The views of a scene show one set of named points, each view turned or mirrored, shifted and resized as a whole, with a little noise and some points left out.

Scene 1
View 1
q_347: [ -4 -11   7 -11   3   9  -8 -16 -10   5  -8   1 -26   7 -15 -10  -3  -5
   3 -21 -10  -6 -20  17 -13  -6   1 -20  -2   3  17  15  -9  17  -6  -4]
q_438: [ -5  -5  11 -10  -8   9  -1 -15  14 -14 -29 -21  11  18  14   4   1  -9
  -9 -19   5  15 -11  32 -27  12  -6  12  30  -8  -7  -3  43  -5  15  -6]
q_960: [  0   8 -16  16  -6   0 -16 -16  -7  14  -4 -14   1   1   3   2  -7  -2
  -6   2 -14 -14   1  15   6  -3   7   3  14  -9 -10   7  -3  -4   3   3]
q_731: [ -5  14  -7   5   2   5 -10 -16  -1  -1  -9 -21  13   7  -5   4  -8  -7
  -5  -1  -4   2   5  18 -11  -2  -1   8  10  -4 -13   8   5  -9   9   9]
q_51: [-10  -4  -5   6   2   0  -4 -12  -9  13  -6  -6 -13   0 -13   1  -6  -6
   6 -11 -16 -10  -4  17 -11 -10  -4  -5  -1  -6   8   4  -5   9   0   6]
q_16: [-13 -26 -14 -12   1  -9  -8  -9  -6  -1  -8  -6 -25  -9   3  11  -1 -10
  -9 -10 -10  -6  -7  12 -16   8 -13 -18   1  -5   6   1   3  12  -7 -13]
q_583: [-18 -11  -7  -8   5  -6   1  -6  -5  -1  -6  -9 -18  -5 -10   5  -2 -10
   2  -9 -10   0   0  14 -21  -1 -16 -11  -6  -4   5   1   3  11   1   0]
q_53: [-15   2 -18 -10  -2  -7  -7  -5  -1 -14  -2 -18   4  -4   6   6  -4  -3
  -6   5  -3   7  13   9  -9  14 -13  -3   5  -5 -15   6   6   0   6  -1]
q_618: [ -8   8  -6   3  -4   0  -6 -11  -4   2  -6 -14   1   5   4  -1  -5  -2
  -1   0 -12  -3   3  16  -4   1  -5   6   9  -8 -11   5   7   2  12   3]
q_893: [ -7  12   3  -4  -1   8  -5 -10  -3  -2  -6 -10   9  14  -9 -10  -7   2
   6  -9  -1   6   2  18  -7   1   2  -1   7  -2  -3  12   1   1   6  13]
q_107: [ -3  13 -11  -7   5  10 -19 -20  -4 -10  -4 -17  -6   3  -2  -6  -4  -7
 -11   2  -9  -2  -3   7  -2  -1   4  -6   4   7 -16  24  -7  -7   6  -6]
q_115: [ -9 -34  10 -20 -11  -2   4  -8   8  -5 -25  -3  -2  14   6   6   0  -4
  -5 -33   8  12 -18  33 -32  18  -9 -10  25 -12  20 -10  34  15  -5  -4]
q_440: [-14  31   0  12   3   5   2  -6 -13  10   6 -12   5   7 -20 -16 -12   2
  22   3 -19  -3  15  10  -1 -17  -4  10 -10  -3  -8  11 -13   4  18  26]
q_616: [-12  18 -28  15 -12 -16  -6   1  -9  15  14  -8  31  -1  -1   3 -18  15
   7  12  -4  -3  35   5  15   5   0   4   8 -15 -15   1 -15  -3   0  30]
q_139: [-10 -20  -4   2 -12 -10   2  -6   3   9 -17  -8  10   6   2  14  -7  -3
  -1 -18   0   1   0  28 -20   9  -8   0  21 -18  11 -15  23   5  -2   9]
q_623: [ -1  16  -4   4   1  11 -16 -20  -2  -2 -10 -20  -6   6   4  -5  -3  -7
  -8   2 -14  -5  -6  16  -2  -3   4   6  10   0 -16  17   4  -5  13  -6]
q_483: [-19  -1   2  -2  -4  -5   7  -2  -2   0  -8 -11  -3   4  -5   0  -3  -5
  12  -7 -11   5   5  21 -18   0 -18   5   2 -11   1  -5  14  11  12  10]
q_36: [-13  12  -4  25 -13  -8   3  -6 -10  24  -4  -9  -6   0   7  -4  -9   0
  14   4 -30 -16   8  21   7  -9  -7  20   9 -20  -7 -10   8  12  20  11]
q_269: [ -5  14  -6  26  -8  -1  -5 -10 -19  36   6   2  -6   4 -12 -13 -14   8
  16  -2 -26 -23   2  14  16 -17  10   1   1 -12   6   4 -23  14   2  20]
View 2
q_36: [-12   8  35  -1 -10 -28 -35 -19 -15   4  20  -7 -10  25  12 -14 -35  30
  13 -21  13   7 -24  -3  16  17  14  20  33 -27  15  13 -19  13  24  25]
q_53: [ -6  30   3   0  14   7 -34 -25   1  29 -10 -12 -27  14  -5 -33  22 -19
  -3  15  -5   1 -25   5   8  -5  -1   6  13  11   1  27 -29 -18  27  -8]
q_731: [ -6  23  20  -9  14 -12  -6  -6   1  20  -6   7 -11   4   3 -29  -7 -12
   0   0 -23  12  -2   0  14  -6  -4  21   7   6 -10  34 -25  -5  18   0]
q_107: [-20  46  11   3  36  20   4 -19 -13  25 -20 -19 -12   0  22 -10  -9 -17
  12  23 -22 -11 -23   1   3   0 -16  18  -6   5  -2  46 -26 -23  16  -9]
q_438: [-22  16   0 -35 -33 -20  -8   2  22  24  -2  32 -29   6  19 -61  28  -8
  -7 -12 -11   5   1 -14  -4 -30  -3  44 -16   7 -10   2 -42  17  50 -17]
q_960: [ -1  37  14  15   7  -9 -11 -11 -13  11   0 -18 -11   7  16 -12 -26  -4
   7  -9 -14   0 -14  11   2   2  -8  30   8   1  -6  27 -31  -4  24   1]
q_440: [-12   3  52 -14  35 -13 -10 -16 -14  13  -8   6   9  20   3  -4 -26  15
   7  20 -11  11 -17 -18  35  23   1  -2  30 -16   9  40   9  -1  -9  28]
q_347: [-21  25  18   9  -1  15  14 -16   1   7 -38 -26   7  15  47  -3   2  19
   8  31   9 -31 -36 -39  -8   5 -38  29 -18  -3   2   2   0   5   1  -6]
q_139: [ 10   7   0   9 -41 -32 -23  -8  15   7 -11   3 -14  20  10 -31  21   4
 -14  -2  11  -2  -6  -9  -5 -10 -11  28   1  11  -6 -16 -21  24  32   0]
q_16: [ -4  31  -3  26  -8  20 -24 -27   8  13 -22 -47 -20  19  22 -26  16   5
   2   8  15 -23 -45 -17 -12  -6 -24  29  -4   9  -1  -9 -25  -8  16 -20]
q_623: [-28  37  21 -15  19   6   2 -10 -11  20  -5  -3 -15   1  26 -22 -20  -3
  14  -1 -22   0 -18  -4   3  -4  -7  31  -3  -8  -2  37 -31  -9  26  -6]
q_616: [ 26  19  15  24  17 -37 -40 -25 -21  11   4  -1  -3  18 -26  12 -16 -20
  -1  20  -7  14   4  41  27  26  10 -15  45   4   3  45 -14  -5  21  37]
q_618: [-13  22  17  -8   6  -8 -20 -16  -6  17  -3  -3 -15  12  12 -24  -5  -2
   6   0  -6   2 -16  -2   8   0   0  20  11  -6   2  27 -25  -3  24   6]
q_115: [-13   9 -16  -7 -62 -15  -2  -5  31  15 -31   9 -16  18  37 -36  54   7
 -17  25  21 -28 -10 -33 -20 -23 -30  38 -31  13  -5 -31 -18  29  38 -16]
q_583: [ -6  13  14  10   4  11 -23 -24  11  15 -24 -32 -13  23  12 -29  17  16
  -4  13  10  -9 -40 -32   5  -3 -17  19   6   6   1  -4  -9  -3   2 -13]
View 3
q_16: [  6  17 -10   8   5   7  -3  -5   6   0  -5  -5  35   1   8 -25   1  -8
  -5 -10  19   3  15  -4 -16   6  11   4  -6  -5  13  -2  -5   6 -10   8]
q_269: [ 25 -29  16  10  30 -24  -1  14  27 -10   6  30  -6 -15  -2   9  11   3
  17  11   8  16  11 -18 -16  13   6  -1  11   2  21   5  -2 -15 -12  23]
q_51: [ 13  -6   9   7   7  -2   4   0   9  -6   5  10  12  -4   1  -7   5   5
   6   2  18   8  13 -12 -15   2   2   3   3  -3  18  -2   2  -7 -13   5]
q_583: [  6  12  -2  10   0  10   3 -10   0  -4  -4  -3  17   4   5 -16   3   4
   8  -5  16   5  16  -9 -14   3   4   7  -6   0  12  -4   0  -2 -14   0]
q_36: [ 16  -7   8  -6  10  -3   9  30  18 -15   2   7   2 -19  -2   8   6   9
  22   0  -1  27   2 -17  -3  11   0   5  -6   8  10  12  -2 -22 -29  29]
q_893: [-12  -5   7  17   8  -2  -2   8  12   5  12   3  -3  -4   5  11   0   9
  20  -4  22   9  10  -8 -20 -11   6   3   0  -7  -5  -6   5 -16 -17  -1]
q_731: [-15  -9  16   6   0   2  -3  18  20   5  17  -5   7   1   5   3  -5   9
  23  -6  16  20   0   0 -13 -11   5  -4  -8  -2  -2 -10   8 -15 -20   0]
q_440: [  3 -22  15  19   7  -8   2   3  20  -8   2  14 -28  -4  -1  10   8  16
  42   6   8  20   9 -14 -13   0   2   2  -1  10  10  -2   9 -28 -19   5]
q_618: [ -7   0   3   7   4   1  -2  18  19   1   7  -4   9  -8   4  -1  -1   5
  20  -8  13  18   4  -3 -13  -3   5   0 -10  -1   0   0   3 -16 -22  10]
q_115: [ -5  34  -9  -4   4  18  11   8 -26   7  15  -9  36 -11   7  11  -6   5
 -24 -13  34 -12  20 -16 -22 -17   4  19   6 -29 -17  -4  -8   3 -20  -2]
q_623: [-15  -8   4  14  -1  -6  -9  19  31   1  17  -7  14 -12   2 -11  -2   9
  16  -7  22  19   2   2 -16 -13  10  -2  -8  -9   8   6  11 -20 -23   8]
q_483: [  3  13   1   2  -2  13   9   4  -3  -5  -1  -4   5  -4   3   6   2  11
  18  -6  10  12  11 -15 -10  -2   1  11  -7   1  -1  -2  -1 -14 -22   4]
q_616: [ -1 -14  18   7  30  -7 -11  27  31   8   0  15 -12  12  15  24   1 -11
  44  -2  -4  27  -1  -9 -10  17   7 -12 -10  21 -11 -20 -13 -10  -9  20]
q_960: [ -2 -12  13   4  11  -6  -8  23  30   2  13   2  21  -4   6  -7  -2  -3
  12  -5  14  20   1   0 -12   1  10  -7  -8  -2   9  -4   3  -9 -15  14]
q_438: [-27  23   1  -7 -13  20   7  29  -4   8  23 -25  28 -12   4  11 -11  15
   0 -18  27   9   2  -3 -13 -26   2  10  -9 -21 -22  -1   5 -14 -34  -2]
q_139: [  5  13  14 -18   7  14  13  21 -10   5  14  -1  29  -1   7  20  -6   4
  -3  -7  16   8   6 -15 -11  -3  -4   7  -1  -9 -11 -13  -8   0 -20   8]
q_53: [-16  12  -4  12   2  10  -8   9  18   7  -3 -11  12   7  11  -7  -3  -4
  26 -14  10  16   5   1 -12   1  10  -2 -17   7  -7  -8  -3  -8 -17   5]
View 4
q_36: [ -8  21  14  20 -20   5 -20  10  13  44  14 -19  46 -28 -30  13  16   6
  37  13  15 -41 -11 -17  17 -17   8  -1 -25 -18 -22 -35 -33  20  -2   6]
q_440: [-22  -3   3   0  -4  -2  -7   9  30  22   4 -30  15 -39 -18  -4  19   8
  19   7   1 -33  20  -1  22  10  20  27 -29   9 -15 -30 -17  27 -17   0]
q_438: [ 27   3  -2   8  -1   3 -11  37  19  18  17  26  16  30  -8 -24  -2  -5
  32  12 -10  10 -27 -13 -29 -63  -6 -18  27 -14 -39 -11  11  18   6   7]
q_893: [-11  -9   5  -3  -8  -4   5   6  21  14  18  -5   8  -5  -2  -7   8  -1
  17  10  -9  -8   3   2   3 -15   9   2  -7   1 -21 -20   7  21  -6   2]
q_51: [ -5  -1   9   6 -12  -5  -8 -10  -6  25  17 -22  26 -28  -8  20   5  17
   5  14  10 -15  -6  -8  11 -13  18 -17 -10  -8 -12 -14  -5  18   5  -8]
q_115: [ 27 -11  -2 -17  -4 -18  -5   5 -10  26  31  30  29  25 -19  11 -17 -18
  -8   7 -13  16 -30  -1 -13 -67  15 -40  41 -14 -45  -3  18   6  18 -13]
q_107: [ -8 -20  14  11 -17   2  12  10   6   2  20 -15   2  -7  23 -17  17  31
  16   4   5  -8  -8  -8   2   2 -15  -7 -16 -11   0 -13  20  31   4   5]
q_483: [  9   2  -3  -4  -8  -6 -20  19  11  30  10 -12  31 -16 -19  -3  -3 -12
   9  -6  -1 -15 -15  -8   3 -15  12  -3   8 -14 -34 -19 -10  25   2  -4]
q_53: [ -5   2  12   0 -28   3  -9  20  10  21  19 -17  15  -4  18 -22  -2 -10
  19 -11  -3  -6 -24  -4  -2  11 -13 -11   2 -29 -30 -15   7  31   3  11]
q_139: [  8  22   5  -2 -14   0 -20   1   1  35  19   1  32   0  -8  10 -12 -23
  17  14  -9   4 -23  -5  -9 -40  17 -29  17 -20 -42 -10  -5   8   5   3]
q_618: [ -3   4  11  11 -18   5  -7  15  10  24  18  -9  21 -10  -1 -10  10   7
  27   7   3 -16 -13 -10   2 -13  -2  -6  -9 -16 -20 -21  -2  23   2   7]
q_616: [-45  36  28   2 -36  13  -7 -14  24  35  22 -33  16 -22  17  -2  10 -31
  45  12 -13 -21   3  10  16  32  10   8 -30 -17 -31 -35 -12  17 -19  31]
q_347: [  3 -34   5  -9  -9 -21  12 -12 -14  14  26  -4  19 -16 -13  20   5  28
 -23   3   6  -8  -7  -2  15 -24  15 -21   0   0  -8  -8  16  19  14 -22]
q_623: [ -3  -8  12  21 -15   6   3  16  11  11  19  -7  11  -4   5 -14  19  33
  29  12   9 -14 -11 -14  -1 -19 -12  -6 -17 -10  -4 -18   9  28   2   5]
q_16: [ 11 -11  11  -5 -27  -8  -7  -3 -27  24  26 -16  30 -13   9  11 -11   9
 -11 -10   7  -3 -36  -9   3  -6  -3 -42  11 -30 -19  -2  12  25  23 -11]
q_269: [-32   8  22   8 -21  -5   2 -29   2  35  23 -27  31 -40 -22  36  21  18
  17  26  10 -39  13  -3  34  -4  27  -1 -41   2  -4 -33 -19  10  -7   0]
View 5
q_53: [ -2  19  -5 -26  15  -7  -7  -6  -3 -12   8  11   4   2  17  -4  16 -13
   1 -11   6   4   9   9  -1   0  -9  -6   1   0 -18  -5  -5  -9   7  27]
q_438: [ -5   8 -18  -9  29  -8 -25 -19   3  26  -6  -5   5 -16   2  31 -56  -3
 -32 -27  30  21   1  11   6 -16 -10 -47   2  -5 -10  -6   0 -17   0  19]
q_483: [  0  14   4   6  16  -1  -6  -8 -10  12   8  -4 -12   8  -5  23  -3   0
  -2 -10  13   5   5  10  16  -2 -17  12   8  -2  -9   7   0   7  14   8]
q_107: [  3 -19  -9 -18   5  -8 -28 -14  -1  -1 -10  -2   8  -1   7 -18  22 -33
  20 -20 -11 -11   8   4  -4   9 -13 -21  -4   6 -21  17  -1 -12 -22  24]
q_893: [ -8  -8   1  10   5 -13 -17 -16  -3  13  -3 -12   9 -10 -13   0  11 -14
  13  -3   6  -4   5   8  10  13 -11 -11  -1   5 -10   4   3 -12   7   9]
q_616: [-16   6  -5   1 -13  -9  13 -17  -3 -11  33  -9   9  -3 -15 -35  63  14
  18  36 -30 -10  12  28 -11  19  -3  15   5  -8   0 -48 -15 -12  24  17]
q_16: [  1   2  -4 -15   7  14 -10  13  -1 -13  26  23 -13  18  20 -15 -21 -18
   6 -25  -1   6  -2  -6  18 -14 -16  14  -5  27 -25  25   4  10  -5  13]
q_269: [ -3 -38   1  34 -23  10   4 -22  -7  20  30 -16 -14  17 -36 -31  30   2
  30  18 -37 -26   9   9   9   6 -19  26   4   2   7   3   0  13  -5  -6]
q_139: [-15   8 -11  11  12   7  -6   2  -1   9  31  -2  -5   0  -5   8 -44  11
 -21  -4   9  18  -4  12  17 -13 -10  -1   0  12 -10 -13  -1   0  14   3]
q_960: [ -3 -20 -18  -6  -1   7 -12 -12   0   2  18  -6  -3   8  -1 -24   4  -7
   4  -4 -25  -6   6  17  -8  -3 -13 -10   1  -2 -12  -8 -12  -1 -15  17]
q_440: [  1  -8  11  23   2  -8 -11 -25 -17  19  -8 -30  -7   8 -26   6  58  -6
  27   9 -11 -18  14  19   4  24 -18  16  10 -15  -5   5  -6   5   5   4]
q_583: [  1   8   5   1  16  11 -13  12  -9  -5  11   6 -14  16   8   6  -2 -15
   8 -21   6   7   0   3  19  -3 -18  21  -1  16 -23  25   1  13   3   7]
q_115: [-12   4  -4  12  16  -1 -17   7   6  18  21  14   2 -12  -3  18 -84  -6
 -22 -26  36  25 -11 -13  38 -16 -10 -15  -7  32 -13  18  19  -6  14   0]
q_618: [  1  -5  -8  -6   7  -2 -10 -19  -5  10   5  -4  -4   4  -2  -1   9  -7
   3  -8  -4  -5   9  12  -1  -3 -14  -9   4  -8  -8   0  -5  -3  -4  17]
q_347: [  0 -27   8  14  -4   3 -17   1  -2   9  13   6  -3   5  -8 -17 -12 -26
  25 -18  -3  -7  -1 -16  28   2 -18  11  -8  30 -17  41  14   5  -7  -1]
q_623: [  5 -24 -15 -10   5  -2 -24 -26  -3  14  -7  -7   0   4  -3  -8   8 -22
   8 -18 -12 -11  10   9  -8  -2 -16 -25   0  -7 -10  10  -7  -9 -23  22]
q_731: [ -7  -5 -11  -1  13  -5 -24 -14  -4   7  -3 -19   5  -2  -6   0  12  -9
   3  -7  -8   0   5  24  -9   9 -11 -21   1  -7 -15 -11 -11 -11  -5  16]
q_36: [  7 -10  -5  11  -2  11  10 -31 -12  24  23  -9 -27  24 -21   1  11  17
   0   6 -17 -16  17  19  -1 -12 -21  17  17 -27  12 -10 -12  17  -3  11]
q_51: [ -3 -17   1  15   4  11 -16   1  -8   8  15 -10 -13  14  -9  -5  -1 -11
  14 -10 -14  -4   0   8  14   1 -19  17  -1  13 -15  19  -1  12  -5   1]
View 6
q_347: [ -8 -10   5   6   8  14 -17   3   7  14  22 -20 -12  14   4  -5 -15   8
 -18  12   2 -15 -11  -5  19  -5  -9  30   4  -5  -1  -1 -23  -4   0  -7]
q_36: [ -9  17 -20   2   3 -10  -9  -9  -8  -3  -7 -19  12   9  13   5   6   6
   0  16 -11  14 -27  19  -5  17  28  -4  11   3   0   8   2  24  11 -12]
q_139: [-21  -4  10  -8  13  25   2   2  -7  -2 -16  -6 -10  18  15  -9 -32   3
  11  14  -8 -10 -23  15  -3   2  13  -9  -6 -18   5  15  -6  15   1   2]
q_16: [-20 -13  10  -8   8   8  -4   1 -10  21  -1  -5 -13  37  15 -11 -15 -11
  -1  17   7 -14 -10  -1  -2 -17  -7  22  -1   9  -3  10 -19   5  -5  -3]
q_583: [-22  -7  -2  -8  13   9 -16   8  -9  -1  11  -2  -6  22   8  -8 -12  -2
  -8  11   1 -13 -12   0   0  -9 -10  12  -5   3  -8   7  -9  11  -5 -13]
q_115: [-20 -19  23  -5  20  39   0   4  -2  14 -12  -9 -22  29  11 -17 -61   9
   3  12 -16 -12 -19  -3  18  -3  -7   0  -7 -25   6  13  -5 -10  -7   5]
q_269: [  5  11 -11  10  -6  -1 -17 -10   5  -3  20 -32  10   0  16  15  22  12
  -3  22   5  -9 -25  24   4  14  30  19  15   1  -2   0 -26  25  20  -6]
q_483: [-21   0  -7 -12  14  11 -20   4  -9  -9  -1  -5   4  11   9  -1 -18   8
  -2  11 -10  -4 -18   4   0   2   1  -6  -3  -5  -5   6   5  13   2 -10]
q_438: [-29  -1  10 -19  18  18  12   3  -5  10 -26   5 -13  -8  -3 -16 -48   6
   8   1 -26   3 -11 -11   4   8   1 -16  -4 -15  23  12  12  -7  -8   7]
q_623: [-15   6  -6 -11   4  -8   3   0   2  16  -1  -7  -2 -19  -6  -3   2   2
  -5   4  -9   0  -2  -9   1   6   6  11   8   9  18   2  -8   4   1   2]
q_440: [-11  13 -21  -8   2  -4 -33   0   1 -20  22 -13  20 -22   3  17  15  19
  -9  11  -5 -11 -12   9   2  12  10   1   6   2  -2  -7  -3  21  14 -10]
q_618: [-18   4  -5 -14   5   0  -6  -2  -4   6  -5  -5   4  -6   5   1  -3   2
   2   9  -8  -4  -9   0  -5   5   9   0   4   6   9   5  -3  12   4   0]
q_960: [-17   5  -2  -8   0  -3   7  -2  -1   7  -3  -5  -2  -9   6  -2   8  -6
   6  11   2  -7 -10   7  -8   4  18  12   6   7  14   8 -19  19   4   4]
q_893: [-15   1   1 -14   6  10 -18  -1   2  -1   8  -7   6 -17   4   5 -10  15
   0  10  -8 -18  -7  -2   4   6   3   1   1  -5   9  -4  -7   6   8   5]
q_616: [-16   8   0 -24  -6  -1 -19 -10  -7 -16  -2  -4  27 -14  26  21  23   4
  24  23   5 -28 -11  21 -27   8  29 -10   0   8   5  -3 -14  36  22  11]
q_51: [-13  -1  -5   3   7   7 -11   4   0  -2  15 -13  -5   9   6  -2  -2   2
  -8  10   2  -9 -18   8   5   0   5  17   1  -1  -3   5 -17  16   2 -11]
q_107: [-18   1  -1 -17   2  -7  -4   3   2  16   8   0   0 -21  -4  -1   8   0
  -5   6   1 -14   7 -13  -1  -2  -5  19   3  15  15  -3 -15   3   2   3]
q_731: [-22   5  -4 -17   6   3  -2   5  -1  -5  -1   3   1 -25  -1   0  -4   4
   4   4  -5 -11  -6  -1  -6   7   9  -1   0   1  16   4  -6  15   2   3]

In a view up to two points have been moved. Name them for each view, in the order of its rows, or write -.
view 1 | q_960, q_115
view 2 | q_107, q_438
view 3 | q_139
view 4 | q_51
view 5 | q_616, q_347
view 6 | q_16
